Each row is a point on a landscape with many valleys, with its height.
A ball rolls from a point to whichever of its 2 nearest points has the largest drop for the distance, and stops where none of them is lower. Distance is the straight distance between rows; heights are no part of it.
k578: 140  119  155  115  165  133  137  121  119  135  116  114  105  150  185  83  182  142  131  119  107  72  90  115  127  153  52  116  142  122  122  89  143  136  104  141  116  140  181  126  101  147  107  113  128  113  height 271
k159: 151  154  106  107  134  127  105  133  103  137  143  39  119  163  178  146  151  113  134  118  146  149  85  69  151  173  98  155  124  96  136  118  107  130  123  90  75  132  138  165  86  106  99  127  156  122  height 555
k914: 117  116  133  147  123  138  118  134  153  125  88  139  147  104  145  115  137  175  111  154  140  80  127  148  118  104  123  159  128  112  138  82  140  94  102  149  145  130  135  122  110  126  156  102  123  126  height 489
k980: 181  104  162  187  120  132  142  122  139  126  106  143  120  135  109  152  145  129  72  161  100  89  108  173  110  86  113  120  94  117  79  137  164  145  174  83  160  135  98  156  136  117  151  120  100  162  height 143
k763: 94  75  155  133  129  69  127  149  128  82  86  188  154  97  66  106  78  181  117  130  142  172  146  109  125  73  154  149  149  160  157  137  117  122  77  139  141  182  140  131  175  135  137  107  109  158  height 557
k719: 166  111  173  169  116  159  145  142  134  124  133  142  95  124  136  139  130  139  88  131  106  69  109  199  98  112  89  121  87  145  87  111  170  147  161  143  150  138  125  148  165  112  114  99  128  169  height 217
k732: 71  146  150  84  145  119  144  135  138  141  133  145  74  146  135  68  118  159  161  89  127  102  134  164  128  164  78  97  150  150  140  88  114  100  88  163  130  147  182  160  154  134  68  145  179  119  height 374
k626: 115  121  181  134  139  129  126  161  168  135  111  166  134  103  157  97  117  186  154  137  135  70  118  172  118  131  93  152  111  141  139  57  126  63  115  161  149  138  145  135  154  125  115  104  147  131  height 444
k155: 110  56  124  160  109  91  151  128  104  87  116  152  139  154  58  111  74  146  113  126  164  176  150  111  129  93  108  108  133  134  114  154  117  126  79  136  138  176  166  147  179  150  141  92  132  140  height 589
k689: 177  119  108  123  112  119  140  165  143  116  119  111  155  135  171  148  137  144  126  127  147  137  137  112  135  125  104  117  150  168  186  40  119  73  63  145  115  120  186  130  91  72  160  130  152  115  height 95
k457: 73  123  133  118  140  116  131  134  146  143  160  150  119  135  79  149  87  115  157  122  155  206  152  96  139  153  128  83  149  140  110  149  65  107  111  115  127  137  97  149  170  108  100  148  193  123  height 285
k927: 138  106  94  116  143  107  118  124  90  94  128  132  156  157  140  142  149  130  156  98  162  131  116  74  129  152  130  172  102  72  119  179  104  145  116  138  114  157  158  125  80  181  110  96  98  133  height 751
k222: 126  157  136  123  136  154  126  117  140  147  160  70  115  148  148  145  137  124  126  136  134  128  80  120  124  167  92  127  127  103  113  120  110  122  123  96  112  107  134  176  107  92  118  134  175  109  height 597
k4: 150  115  138  135  140  131  161  136  141  114  121  162  172  133  112  142  97  163  150  114  120  115  131  120  100  112  126  143  103  142  169  115  74  104  86  185  142  149  134  117  147  95  138  106  69  139  height 338
k744: 101  93  142  147  144  83  125  138  127  87  115  193  166  72  87  129  89  170  105  120  121  167  167  136  115  65  151  112  139  161  117  148  122  140  150  157  136  143  123  117  171  123  125  118  115  184  height 593
k28: 149  130  93  86  153  158  134  140  126  133  127  128  76  82  109  112  155  95  156  105  72  125  141  94  87  159  135  104  182  128  117  124  105  184  118  151  95  95  133  106  94  131  108  186  109  102  height 265
k197: 120  140  186  113  101  118  138  140  108  151  148  112  55  79  144  76  113  181  142  77  104  46  118  148  146  152  119  144  146  101  128  146  107  150  94  156  102  121  109  146  166  134  124  171  135  123  height 354
k654: 166  124  162  110  113  128  185  121  134  113  122  174  132  98  90  122  89  179  175  105  95  105  121  132  152  118  130  152  135  116  176  137  63  86  92  154  132  118  108  145  157  84  149  162  71  125  height 300
k807: 97  133  148  99  118  107  127  86  145  117  108  124  102  117  67  127  71  161  119  152  144  169  75  110  163  113  180  152  167  92  166  161  103  112  102  101  160  147  119  159  148  142  128  163  109  125  height 323
k223: 133  151  64  124  150  122  118  145  144  117  126  166  193  132  134  162  117  118  147  131  125  196  187  105  92  96  165  77  126  196  185  100  129  139  143  129  152  110  113  87  137  94  129  160  133  131  height 710
k191: 90  121  117  139  153  90  96  129  150  129  118  124  155  144  151  151  122  161  141  124  180  132  117  110  122  116  131  135  111  102  108  132  114  98  127  122  139  168  124  130  129  152  116  92  159  133  height 392
k747: 121  113  135  123  121  122  136  160  143  116  112  137  171  166  142  138  131  148  154  143  152  108  111  123  147  160  128  142  156  157  200  72  128  74  58  151  147  132  161  89  115  103  154  97  120  93  height 163
k974: 122  166  153  114  124  109  127  148  132  123  117  128  140  97  112  120  108  155  184  131  121  120  101  133  184  161  202  210  104  84  171  164  92  145  112  117  114  121  104  112  109  129  148  140  76  105  height 140
k702: 146  150  105  82  140  131  138  159  118  115  92  87  144  131  130  125  102  133  162  140  98  177  129  121  91  126  165  87  145  191  189  71  105  152  116  113  105  118  146  133  104  58  88  172  139  144  height 378
k430: 102  148  111  87  150  128  146  112  146  105  97  138  134  119  128  142  173  152  122  133  108  100  107  142  96  166  177  146  96  152  177  143  102  135  124  185  138  90  139  110  57  128  130  100  116  121  height 541
k418: 148  144  126  96  144  133  173  123  119  109  97  147  154  107  96  123  112  158  163  110  101  115  88  122  139  153  178  168  125  118  193  158  87  137  86  145  143  101  103  119  100  102  144  154  45  145  height 238
k954: 156  137  177  126  97  169  154  107  152  155  141  144  63  97  150  124  155  145  127  134  83  65  72  144  169  146  140  128  140  125  123  158  134  129  140  116  145  88  79  136  137  107  156  159  113  150  height 537
k188: 118  119  144  132  125  102  123  96  134  98  82  126  93  106  118  121  176  131  92  134  121  82  109  176  99  131  169  139  121  106  94  168  118  142  156  135  150  96  134  156  81  172  154  86  139  143  height 542
k220: 165  91  88  142  128  118  63  143  101  164  144  111  102  90  160  167  105  121  132  111  159  118  125  112  113  129  106  149  111  113  56  141  130  173  176  143  83  176  159  165  175  130  95  103  123  125  height 477
k496: 190  115  76  138  142  129  118  136  59  135  135  84  163  155  132  147  107  95  147  136  148  175  138  70  102  138  101  118  136  158  124  79  152  183  142  89  66  140  166  158  144  104  116  139  141  105  height 723
k24: 87  116  131  146  129  124  132  121  122  140  188  159  151  142  106  156  103  107  122  132  143  184  160  109  110  127  114  81  119  131  92  145  115  117  159  103  148  117  79  128  164  131  117  152  182  136  height 358
k380: 94  103  149  157  93  147  101  143  146  169  140  102  90  81  128  108  146  111  96  106  104  117  162  169  163  108  139  115  115  102  70  189  164  121  155  106  107  124  93  152  169  151  161  163  121  183  height 676
k244: 148  132  123  129  145  171  128  98  141  141  101  75  124  124  133  129  164  143  57  172  102  108  106  131  88  98  133  119  125  160  152  86  149  112  154  166  116  89  118  122  95  120  127  121  128  121  height 501
k215: 127  128  117  157  128  120  78  131  148  149  135  120  128  119  140  163  101  130  116  150  152  137  126  118  156  90  136  160  127  119  87  133  154  128  153  102  137  160  95  122  154  118  125  112  138  128  height 452
k741: 63  113  151  114  111  109  140  116  132  119  131  150  108  126  81  138  80  150  111  142  146  141  122  138  154  138  138  129  129  84  129  163  102  74  92  80  156  153  114  183  142  148  137  138  161  138  height 213
k331: 82  155  140  102  130  119  130  154  120  160  165  122  108  117  128  118  101  112  184  74  133  157  166  102  144  164  107  85  170  139  89  126  94  132  113  131  95  126  102  142  161  118  83  170  191  123  height 214
k394: 136  146  132  154  133  135  114  119  120  139  150  128  130  164  171  136  162  118  127  119  137  95  93  108  154  157  90  166  101  83  125  147  125  138  125  115  121  141  142  115  70  149  128  88  117  122  height 776
k688: 139  129  144  98  122  149  137  138  119  149  144  113  50  63  128  90  139  131  153  95  72  85  138  133  117  147  136  120  166  106  122  141  96  177  112  159  89  89  101  123  149  141  128  201  108  101  height 316
k544: 139  129  127  163  108  122  139  118  115  110  113  101  200  140  87  117  108  135  78  145  177  169  140  149  144  75  143  173  97  54  133  141  149  88  141  66  142  141  103  155  129  161  155  130  92  165  height 889
k841: 166  157  72  130  127  112  89  136  90  127  93  47  161  148  173  143  152  115  90  180  164  169  144  113  120  97  145  118  107  138  127  94  179  139  167  92  94  125  170  136  92  134  116  108  163  125  height 699
k869: 219  148  96  162  137  169  129  97  146  145  153  103  130  134  140  151  156  95  87  179  124  154  139  137  82  99  107  116  85  153  126  96  155  151  199  126  135  88  127  140  118  113  145  131  146  107  height 831
k360: 114  117  108  179  89  102  153  146  109  121  142  119  114  149  120  148  116  136  64  163  179  162  161  110  99  107  99  108  56  114  104  116  164  121  114  101  140  156  160  125  144  169  158  110  190  128  height 673
k858: 108  134  133  154  141  150  163  149  95  140  176  91  135  137  145  120  126  143  117  121  138  143  162  148  113  169  55  115  100  154  125  59  121  113  94  132  82  89  143  147  144  102  128  131  188  122  height 558
k860: 98  150  90  123  178  97  85  106  149  121  106  83  134  139  150  140  173  109  118  121  155  142  118  118  102  129  177  126  124  170  117  138  135  162  197  162  128  110  114  121  105  136  114  79  167  136  height 605
k965: 128  121  156  134  147  131  108  135  127  139  124  120  140  142  204  77  214  104  114  133  111  78  111  145  141  159  78  108  158  142  108  115  170  138  152  127  116  120  152  90  89  149  112  93  138  107  height 309
k955: 101  146  124  100  162  116  88  109  140  121  108  107  99  112  147  132  171  134  120  121  130  92  103  145  121  155  182  163  116  99  143  162  104  147  129  148  119  110  128  133  66  164  132  101  125  117  height 470
k658: 154  147  117  167  139  169  125  86  160  136  134  125  153  136  131  149  151  107  80  148  129  165  157  141  87  71  128  106  105  189  136  97  160  114  223  144  160  84  88  120  129  109  142  103  155  127  height 807
k373: 161  161  144  140  132  156  94  94  153  141  100  121  93  179  109  135  154  115  79  180  104  109  111  154  117  112  157  135  138  101  155  144  155  139  161  83  168  110  69  117  92  142  115  147  107  112  height 355
k146: 128  116  126  109  116  158  153  97  177  145  146  134  120  88  111  149  125  132  143  134  131  135  132  121  210  132  167  159  158  143  129  129  111  87  100  138  166  91  116  108  107  118  185  134  124  117  height 514
k104: 122  99  134  121  98  137  111  131  129  141  151  85  92  119  132  125  159  88  123  130  114  130  111  132  151  166  73  172  106  84  63  169  129  123  151  122  77  152  172  159  140  148  107  130  119  104  height 664
k539: 91  117  123  140  153  84  128  139  103  86  110  214  159  107  119  129  110  144  88  126  129  145  186  153  66  83  143  94  124  175  132  126  151  136  163  167  148  127  120  87  132  159  107  96  135  145  height 637
k572: 138  131  64  149  105  113  90  123  92  127  136  91  139  152  153  179  133  115  81  161  178  168  136  103  114  115  105  140  76  108  109  131  160  126  146  103  92  159  154  125  132  158  123  114  155  113  height 713
k401: 143  108  115  165  116  125  97  144  167  134  93  129  134  110  115  165  76  155  107  159  163  120  138  117  145  57  135  159  148  123  119  80  144  115  102  127  155  157  117  112  157  114  160  114  115  144  height 495
k341: 107  152  129  91  96  144  153  100  103  155  128  177  79  125  134  128  95  169  116  136  99  76  87  95  135  136  130  90  173  146  162  118  125  92  90  120  173  104  90  123  129  93  118  170  153  130  height 450
k896: 114  140  163  139  106  167  135  123  142  175  159  98  77  114  154  140  148  144  116  128  109  55  64  144  156  193  94  127  133  108  103  130  133  133  114  100  120  101  113  172  137  102  144  147  149  121  height 565
k415: 138  152  90  154  131  151  124  84  129  140  153  108  156  162  135  143  134  83  120  150  153  211  146  108  119  90  135  85  127  192  138  117  157  134  191  98  137  101  111  114  133  115  141  112  183  128  height 778
k793: 149  125  102  80  118  105  121  139  122  138  100  131  105  121  86  132  104  132  211  109  128  157  122  49  147  142  135  171  152  117  135  169  72  155  95  159  104  180  157  140  146  151  113  154  86  82  height 288
k448: 125  163  86  103  127  114  79  151  116  146  136  83  130  144  184  131  154  96  140  107  148  148  135  100  127  141  124  121  117  107  116  142  133  142  145  103  65  143  139  123  107  124  74  123  158  121  height 515
k782: 133  150  109  154  108  140  164  114  84  125  156  133  137  182  123  133  147  96  109  143  132  147  138  101  105  140  121  102  107  129  137  146  143  138  128  114  141  105  110  86  79  133  136  104  136  100  height 650
k176: 120  128  100  113  142  89  141  115  79  86  99  115  151  187  116  135  150  107  127  153  180  169  112  97  101  139  163  151  99  93  134  161  146  152  145  132  155  135  129  97  87  187  123  95  98  106  height 720
k830: 74  152  147  98  125  119  108  122  126  147  128  120  91  89  166  80  137  148  139  98  113  73  117  139  138  157  157  134  138  98  143  162  112  133  109  144  106  124  120  124  126  156  121  129  133  124  height 401
k556: 121  141  108  101  129  150  177  117  114  104  140  134  123  149  131  143  137  135  108  129  121  124  142  106  100  161  126  116  97  144  175  126  101  111  86  161  133  103  155  103  59  140  137  104  147  125  height 603
k462: 140  164  136  105  128  160  129  115  146  146  126  162  117  127  150  144  137  134  139  153  110  94  118  126  152  130  150  112  170  118  168  98  141  84  102  111  166  84  85  88  95  99  133  160  124  94  height 490
k512: 94  157  158  109  146  105  88  101  131  106  109  104  156  123  100  115  132  147  105  119  142  130  85  153  139  113  187  169  122  62  133  174  105  108  165  97  141  133  60  165  121  151  115  127  101  170  height 816
k294: 125  143  112  168  120  119  136  108  72  104  134  118  175  181  118  133  139  107  94  169  166  163  131  121  124  125  117  155  87  97  126  157  180  151  176  108  147  124  117  91  108  172  152  83  115  104  height 686
k675: 174  150  168  146  109  149  99  113  137  124  87  153  106  112  102  116  127  129  101  173  85  97  114  198  145  98  177  160  127  112  143  167  159  134  154  87  140  115  87  120  116  135  125  120  96  138  height 290
k536: 119  118  133  123  129  150  113  122  141  99  84  131  155  142  73  141  95  136  103  172  124  150  123  140  106  93  179  163  122  155  189  112  145  135  134  141  138  141  110  97  134  133  136  103  91  134  height 364
k742: 137  152  124  102  153  148  172  164  103  121  176  99  148  124  170  107  143  137  118  83  125  137  168  153  98  154  89  84  108  180  148  58  122  101  118  169  94  66  138  117  105  84  99  136  187  154  height 512
k347: 69  78  170  129  134  92  135  130  140  84  84  171  156  130  94  108  106  171  119  153  173  134  80  124  129  101  151  157  152  145  145  114  126  99  99  140  176  154  135  112  154  142  137  90  118  146  height 511
k885: 146  90  133  166  116  133  150  89  104  110  130  150  135  121  98  149  129  126  112  127  106  125  125  145  128  99  139  122  124  104  83  161  146  156  153  91  139  106  81  123  126  121  154  121  98  154  height 227
k17: 161  129  150  143  117  152  141  113  138  118  143  146  137  157  102  126  115  101  145  141  119  119  118  151  183  150  134  169  135  84  150  151  128  110  111  83  136  134  122  119  91  116  160  142  80  123  height 307
k255: 120  149  162  129  125  162  118  176  125  175  183  105  65  140  179  84  163  116  104  72  103  85  151  176  154  168  70  93  115  155  108  104  179  147  114  154  101  136  138  126  147  117  115  155  152  161  height 291
k12: 113  137  158  125  120  160  121  115  157  158  162  126  108  98  163  116  192  78  127  101  84  87  147  134  182  163  128  127  153  115  82  166  143  128  143  137  135  92  116  134  92  152  176  151  136  131  height 405
k771: 159  124  127  114  109  186  131  103  164  122  107  116  116  158  108  149  122  137  74  190  122  132  105  135  110  103  158  138  120  157  193  89  147  94  103  140  156  102  124  108  103  121  129  126  115  118  height 441
k840: 87  144  109  115  139  113  102  153  129  128  114  185  136  118  131  129  107  119  125  119  105  158  190  124  94  100  160  78  141  168  140  118  127  129  118  139  126  133  113  68  139  135  96  148  146  123  height 681
k112: 92  107  183  148  105  142  146  145  112  158  162  125  69  151  142  95  130  126  128  77  127  76  113  169  140  165  102  96  86  125  98  179  151  137  105  134  105  145  128  144  158  150  109  100  149  198  height 319
k304: 159  163  128  85  157  135  155  156  130  106  137  82  153  116  140  133  128  151  137  118  117  158  151  152  55  116  132  78  110  186  165  54  97  121  145  153  114  85  138  147  127  64  81  143  164  160  height 453
k890: 85  130  158  146  136  106  118  105  154  116  115  127  158  81  94  111  119  160  88  119  133  135  115  163  126  72  164  157  122  106  114  154  123  106  163  102  150  131  84  162  145  153  148  103  122  185  height 765
k701: 119  112  155  150  122  103  160  118  150  131  143  172  116  99  103  168  115  172  73  114  131  103  145  152  114  95  126  96  114  109  83  126  113  97  124  130  178  108  81  153  137  129  150  140  149  179  height 395
k837: 137  142  135  87  136  131  99  102  162  141  91  101  98  119  98  131  85  156  151  167  130  134  63  100  163  102  175  177  169  103  162  113  131  133  119  120  156  147  90  138  143  135  131  185  90  98  height 386
k748: 167  122  109  129  134  118  165  139  121  83  115  117  198  163  124  146  142  119  118  165  147  159  127  101  50  122  116  129  106  160  174  99  133  143  143  174  152  136  170  111  122  131  162  99  102  68  height 158
k25: 148  86  123  148  120  127  123  134  139  140  119  91  102  126  133  139  130  123  117  149  143  125  106  120  138  138  72  154  109  123  61  113  156  135  117  111  96  158  181  141  142  137  129  98  144  114  height 684
k98: 153  130  136  130  114  166  132  84  137  105  104  149  93  163  71  138  107  139  75  178  113  133  89  137  132  87  188  137  142  113  182  130  150  107  115  101  195  108  80  132  94  142  130  158  93  166  height 431
k74: 181  133  124  132  127  153  156  140  120  123  158  126  144  152  168  136  155  108  105  140  111  130  142  114  137  119  72  89  144  144  134  60  143  105  103  113  124  98  154  113  96  75  141  142  149  121  height 169
k478: 131  137  182  137  106  149  159  129  155  143  154  164  136  169  121  112  112  111  133  140  119  115  142  165  161  136  91  130  109  102  128  142  134  86  105  105  150  158  164  142  108  140  143  105  113  128  height 260
k495: 147  167  100  112  157  91  77  177  111  140  138  105  143  131  205  135  142  108  175  78  158  112  121  106  86  144  117  107  112  122  114  119  107  171  168  127  82  165  151  152  132  107  57  106  155  137  height 479
k125: 160  103  102  135  144  172  103  96  139  158  146  91  116  109  94  154  138  87  144  163  110  176  119  113  111  128  140  157  129  101  113  122  113  145  159  101  109  118  98  143  146  120  129  162  106  109  height 873
k487: 104  129  131  127  133  116  146  103  77  109  127  146  141  142  104  132  138  129  113  121  104  123  139  115  128  138  147  118  149  59  105  164  117  124  116  91  141  105  87  134  84  154  140  163  98  138  height 327
k161: 70  126  91  134  147  123  122  130  158  118  128  159  204  115  113  167  109  114  138  140  158  186  156  130  120  109  161  119  130  193  138  112  137  121  152  144  173  117  118  94  149  108  171  114  131  111  height 737
k895: 107  97  140  169  134  110  151  106  105  117  157  139  137  137  97  144  112  143  96  123  147  148  125  108  111  107  113  113  107  117  79  168  100  146  141  129  142  125  84  142  148  133  137  100  151  169  height 308
k224: 107  139  147  117  111  121  162  112  83  115  118  179  99  134  101  102  97  168  134  107  103  101  121  101  147  143  130  106  176  88  144  157  96  114  73  104  153  122  97  143  121  136  136  173  108  145  height 402
k229: 169  94  117  154  129  127  139  129  77  119  134  92  134  144  120  153  132  109  117  162  120  143  121  127  95  134  76  119  128  124  68  85  161  166  138  114  85  136  166  139  138  121  119  127  147  91  height 703
k900: 97  156  157  94  115  142  141  121  169  150  151  133  99  69  146  135  138  118  162  116  102  106  124  117  191  168  134  140  161  130  108  132  103  114  131  136  136  97  141  134  101  130  165  156  161  85  height 462
k677: 67  123  112  109  126  88  122  123  122  116  129  145  128  152  117  139  110  158  165  108  171  148  127  87  153  156  126  132  140  83  130  151  90  81  61  114  142  157  138  153  123  157  129  145  149  117  height 317
k718: 133  130  140  143  112  142  138  137  141  146  139  154  112  175  145  112  127  118  126  146  105  105  148  151  162  136  72  95  145  145  126  93  157  98  89  105  127  153  159  105  123  115  133  145  130  100  height 219
k966: 155  118  107  166  119  137  140  139  128  120  161  117  192  177  124  145  104  114  126  141  156  161  158  120  81  111  88  117  120  143  169  76  137  120  132  144  144  150  163  117  164  103  144  113  124  76  height 91
k45: 128  113  99  115  130  99  80  150  116  128  141  127  115  106  189  126  148  94  174  79  166  108  112  98  96  160  118  126  118  117  72  164  109  182  186  159  86  165  157  139  163  146  63  95  131  130  height 451
k991: 146  139  96  114  142  142  135  123  114  110  114  142  118  101  96  135  145  81  165  97  80  126  143  88  103  162  162  134  154  118  114  184  82  200  138  153  103  111  119  114  80  152  120  147  66  121  height 191
k337: 91  165  140  95  135  121  138  158  130  143  92  135  154  123  168  124  127  155  167  123  122  98  85  117  139  158  137  135  138  171  184  76  109  98  88  138  136  117  130  104  123  83  121  128  141  111  height 228
k764: 166  117  104  139  130  147  125  121  119  149  154  153  101  96  124  115  99  111  151  95  100  127  185  129  146  120  123  121  121  163  112  157  122  180  146  174  85  138  160  104  155  119  108  123  108  135  height 331
k803: 123  134  120  128  145  111  109  126  141  133  122  141  146  111  122  119  108  124  176  110  122  126  136  120  136  128  156  158  103  132  130  180  102  157  145  157  105  172  141  97  136  136  105  98  91  130  height 298
k932: 146  98  115  109  134  124  151  117  135  116  146  175  85  140  89  135  95  113  152  113  105  166  167  116  119  95  109  63  175  137  82  137  112  143  107  123  151  151  132  110  165  131  97  175  130  118  height 239
k619: 117  137  111  109  160  143  123  110  143  125  124  93  134  131  155  127  139  130  117  115  128  130  122  121  110  104  139  107  134  172  146  114  130  134  149  164  114  115  124  112  113  106  108  108  151  151  height 556
k456: 153  136  94  93  152  106  132  161  129  141  105  131  133  127  97  135  124  118  196  116  108  122  114  74  112  172  145  155  134  133  138  154  89  198  105  150  117  162  163  104  99  139  110  122  63  107  height 255
k881: 153  149  166  119  105  183  139  121  152  189  147  161  93  115  152  94  151  106  151  139  72  88  109  123  180  159  116  131  163  117  152  135  137  117  124  101  142  79  82  94  116  110  142  193  109  99  height 516
k138: 165  159  166  136  101  133  97  131  130  142  113  127  111  89  115  93  128  120  140  150  106  93  115  174  186  147  189  187  125  95  150  187  133  155  141  104  96  101  83  113  99  142  131  122  82  116  height 226
k679: 105  158  121  79  138  110  156  168  133  115  66  113  164  140  152  108  110  167  181  117  118  132  115  113  107  144  125  108  158  190  225  49  106  102  76  134  119  123  151  147  142  47  116  164  141  126  height 297
k219: 117  89  132  154  105  101  161  114  119  87  102  119  118  137  77  117  106  153  68  171  163  159  130  137  95  76  121  126  94  107  114  136  139  110  104  106  160  163  157  141  136  177  152  91  143  141  height 628
k717: 81  112  161  108  91  123  124  119  132  130  136  117  49  138  166  77  167  103  131  85  137  64  71  152  130  178  129  96  122  109  84  209  142  137  129  116  111  143  150  161  147  181  99  112  135  153  height 356
k299: 135  110  89  155  123  121  111  135  123  117  148  138  149  154  122  152  89  94  157  130  147  173  169  107  134  117  103  108  159  143  124  101  137  114  103  108  118  150  157  125  175  95  132  145  142  92  height 141
k727: 113  138  126  103  126  100  133  131  152  143  120  126  65  130  116  95  94  139  185  109  131  122  145  121  161  136  96  120  152  143  136  121  86  110  87  155  95  177  172  160  157  127  97  147  158  94  height 345
k736: 168  100  66  126  141  146  114  107  137  126  163  134  110  139  111  157  122  103  145  131  131  191  167  68  108  97  123  74  159  125  101  130  120  150  121  105  135  136  136  127  153  129  110  176  147  133  height 196
k110: 142  118  118  126  138  129  147  114  127  87  132  122  179  158  90  128  124  122  126  125  152  151  130  141  181  121  168  180  120  93  160  143  124  114  101  121  151  127  156  107  90  154  177  111  57  142  height 366
k47: 171  147  133  102  151  152  148  147  120  127  164  139  105  139  167  107  168  131  111  104  85  80  124  119  118  155  47  101  149  130  142  76  116  127  109  165  115  110  166  107  77  96  100  135  137  130  height 229
k189: 192  99  101  167  146  169  96  104  133  136  114  107  163  125  96  155  134  113  96  194  134  146  133  146  92  85  142  148  116  122  111  99  155  148  182  105  132  122  118  152  143  130  141  135  92  89  height 852
k107: 113  125  159  127  137  92  66  152  124  137  120  135  117  101  197  97  159  119  188  95  157  63  94  135  112  153  138  147  120  97  87  152  133  159  155  139  106  157  140  119  158  153  82  99  126  121  height 425
k678: 82  125  167  139  119  144  141  153  133  165  162  146  110  107  140  150  137  152  71  123  108  92  160  186  107  124  114  87  106  109  80  119  152  97  137  135  162  108  73  163  162  151  144  150  164  179  height 481
k769: 89  128  145  150  131  168  136  146  108  154  183  117  100  100  135  117  141  127  118  118  88  117  165  158  154  187  73  131  119  113  94  110  123  114  90  130  86  80  122  137  137  129  146  161  162  120  height 599
k707: 167  100  132  114  107  94  161  118  132  91  99  122  180  123  84  96  98  142  157  109  143  147  114  139  209  94  171  178  171  101  160  140  136  93  87  117  146  153  161  132  129  135  184  124  53  152  height 423
k650: 89  148  190  103  142  126  134  147  147  161  140  158  126  128  170  82  125  126  161  99  130  88  123  174  127  151  91  116  139  145  120  76  141  82  128  145  134  134  142  125  150  126  82  120  177  120  height 409
k558: 104  137  125  126  128  143  91  114  137  155  152  115  125  126  185  84  187  70  120  91  107  97  146  142  168  139  103  113  140  140  81  162  170  153  175  153  102  138  137  106  104  149  138  113  130  123  height 357
k663: 148  115  140  145  125  169  128  146  128  142  168  109  55  135  142  110  146  122  93  92  91  74  136  174  111  141  109  93  107  146  96  141  156  167  127  174  115  129  131  132  153  126  113  127  121  165  height 274
k985: 153  125  86  121  141  119  134  120  135  80  94  121  178  166  70  162  131  112  108  178  135  182  129  138  72  109  185  148  104  160  191  109  137  140  146  155  172  109  115  108  110  127  163  128  78  92  height 264
k634: 79  124  168  163  105  105  108  134  148  145  121  128  147  74  118  114  126  121  81  101  143  115  146  184  156  80  144  136  99  110  81  170  164  101  179  77  138  142  92  172  174  154  144  105  134  228  height 717
k15: 168  144  63  138  150  138  118  109  112  109  120  105  189  165  125  153  136  67  151  156  149  203  123  93  109  117  143  109  145  183  182  94  160  178  184  104  130  119  131  99  114  101  132  123  114  101  height 754
k854: 83  96  161  166  119  133  135  143  108  134  157  120  129  82  118  115  127  132  119  112  100  107  136  155  156  143  112  137  131  93  52  156  134  131  126  116  94  95  95  149  168  139  160  149  131  162  height 642
k303: 173  91  111  130  115  146  138  129  132  138  121  157  100  93  130  140  102  127  152  125  103  117  145  121  146  95  124  141  139  155  113  104  123  130  108  168  111  144  149  97  152  104  133  142  96  110  height 305
k154: 156  104  63  130  144  110  129  147  86  118  121  107  190  167  116  171  111  104  168  143  147  181  120  58  91  143  130  121  136  186  166  84  133  191  108  130  108  151  164  106  140  92  136  105  109  99  height 738
k822: 125  125  62  185  107  106  96  111  95  118  133  132  188  124  147  177  108  122  89  158  204  170  138  122  139  104  114  155  99  102  130  137  173  142  167  102  120  127  148  123  138  154  158  97  109  96  height 716
k283: 75  127  118  124  134  95  138  173  175  99  114  187  230  130  104  175  108  143  141  134  140  167  151  123  83  120  159  116  124  168  176  116  113  112  112  159  205  146  108  89  167  106  161  112  99  138  height 764
k636: 141  151  144  113  118  146  124  152  128  172  151  113  65  136  174  95  130  115  156  92  90  124  156  135  185  141  85  89  154  172  114  90  158  132  106  116  89  120  141  112  136  83  98  175  180  143  height 258
k142: 117  136  127  122  102  149  120  140  130  153  181  103  73  143  136  145  139  66  121  117  113  134  99  122  133  178  96  110  112  92  80  170  117  134  145  95  102  133  125  146  134  130  99  146  158  121  height 638
k872: 129  147  133  128  143  106  117  116  135  95  112  108  184  155  96  137  124  125  106  159  177  161  109  150  118  100  165  179  98  53  145  154  116  91  171  103  177  148  96  153  111  164  124  120  97  125  height 858
k334: 166  97  140  131  91  120  170  111  134  120  127  194  76  103  84  119  90  137  152  110  96  140  176  137  166  106  118  105  160  120  107  141  105  109  83  130  141  136  128  112  165  123  151  168  108  135  height 273
k551: 105  137  112  76  104  116  134  130  131  149  102  147  58  121  83  99  89  152  184  113  130  129  129  78  156  146  123  122  151  104  151  186  65  139  86  135  110  171  150  156  136  150  96  168  133  87  height 318
k989: 127  125  139  139  129  154  167  150  130  128  148  180  213  117  132  137  112  129  143  117  118  115  165  147  115  137  119  143  85  164  166  121  104  83  154  183  124  99  104  98  134  83  137  95  89  129  height 381
k85: 106  89  156  123  127  103  137  113  117  104  72  118  150  132  96  87  108  156  164  132  139  125  93  135  168  88  145  171  167  122  125  128  151  109  95  119  139  169  147  108  139  148  147  102  87  123  height 466
k78: 87  113  169  139  119  97  84  139  136  129  141  158  101  111  195  81  179  94  155  88  155  67  126  163  125  149  142  110  95  100  66  182  143  123  160  123  132  148  143  136  155  182  104  72  149  157  height 393
k192: 129  168  131  99  145  108  122  167  104  153  131  94  121  109  171  92  118  113  209  84  112  126  153  107  174  156  90  115  172  151  125  88  123  136  125  109  73  129  145  136  134  94  105  176  165  114  height 279
k362: 151  104  143  160  121  112  140  100  147  108  61  124  117  123  122  120  197  142  53  146  116  73  127  185  91  101  131  136  106  149  94  146  147  127  205  155  168  95  124  162  95  148  156  79  134  153  height 598
k486: 138  164  67  123  150  93  89  121  100  107  106  55  164  142  176  155  176  95  113  122  170  183  132  107  101  128  161  120  106  160  118  128  155  173  202  110  97  103  143  147  92  129  132  100  187  122  height 657

Where does a ball stop that starts at each point below?
k841: k966
k142: k980
k189: k980
k220: k980
k380: k689

Write out the way that a ball takes from each point below.
k954: k881 > k462 > k341 > k224 > k487 > k885 > k980
k25: k104 > k142 > k222 > k159 > k448 > k495 > k45 > k107 > k78 > k717 > k112 > k663 > k719 > k980
k572: k841 > k486 > k860 > k619 > k244 > k771 > k536 > k985 > k748 > k966
k872: k512 > k890 > k634 > k380 > k854 > k769 > k858 > k742 > k304 > k702 > k679 > k337 > k747 > k689
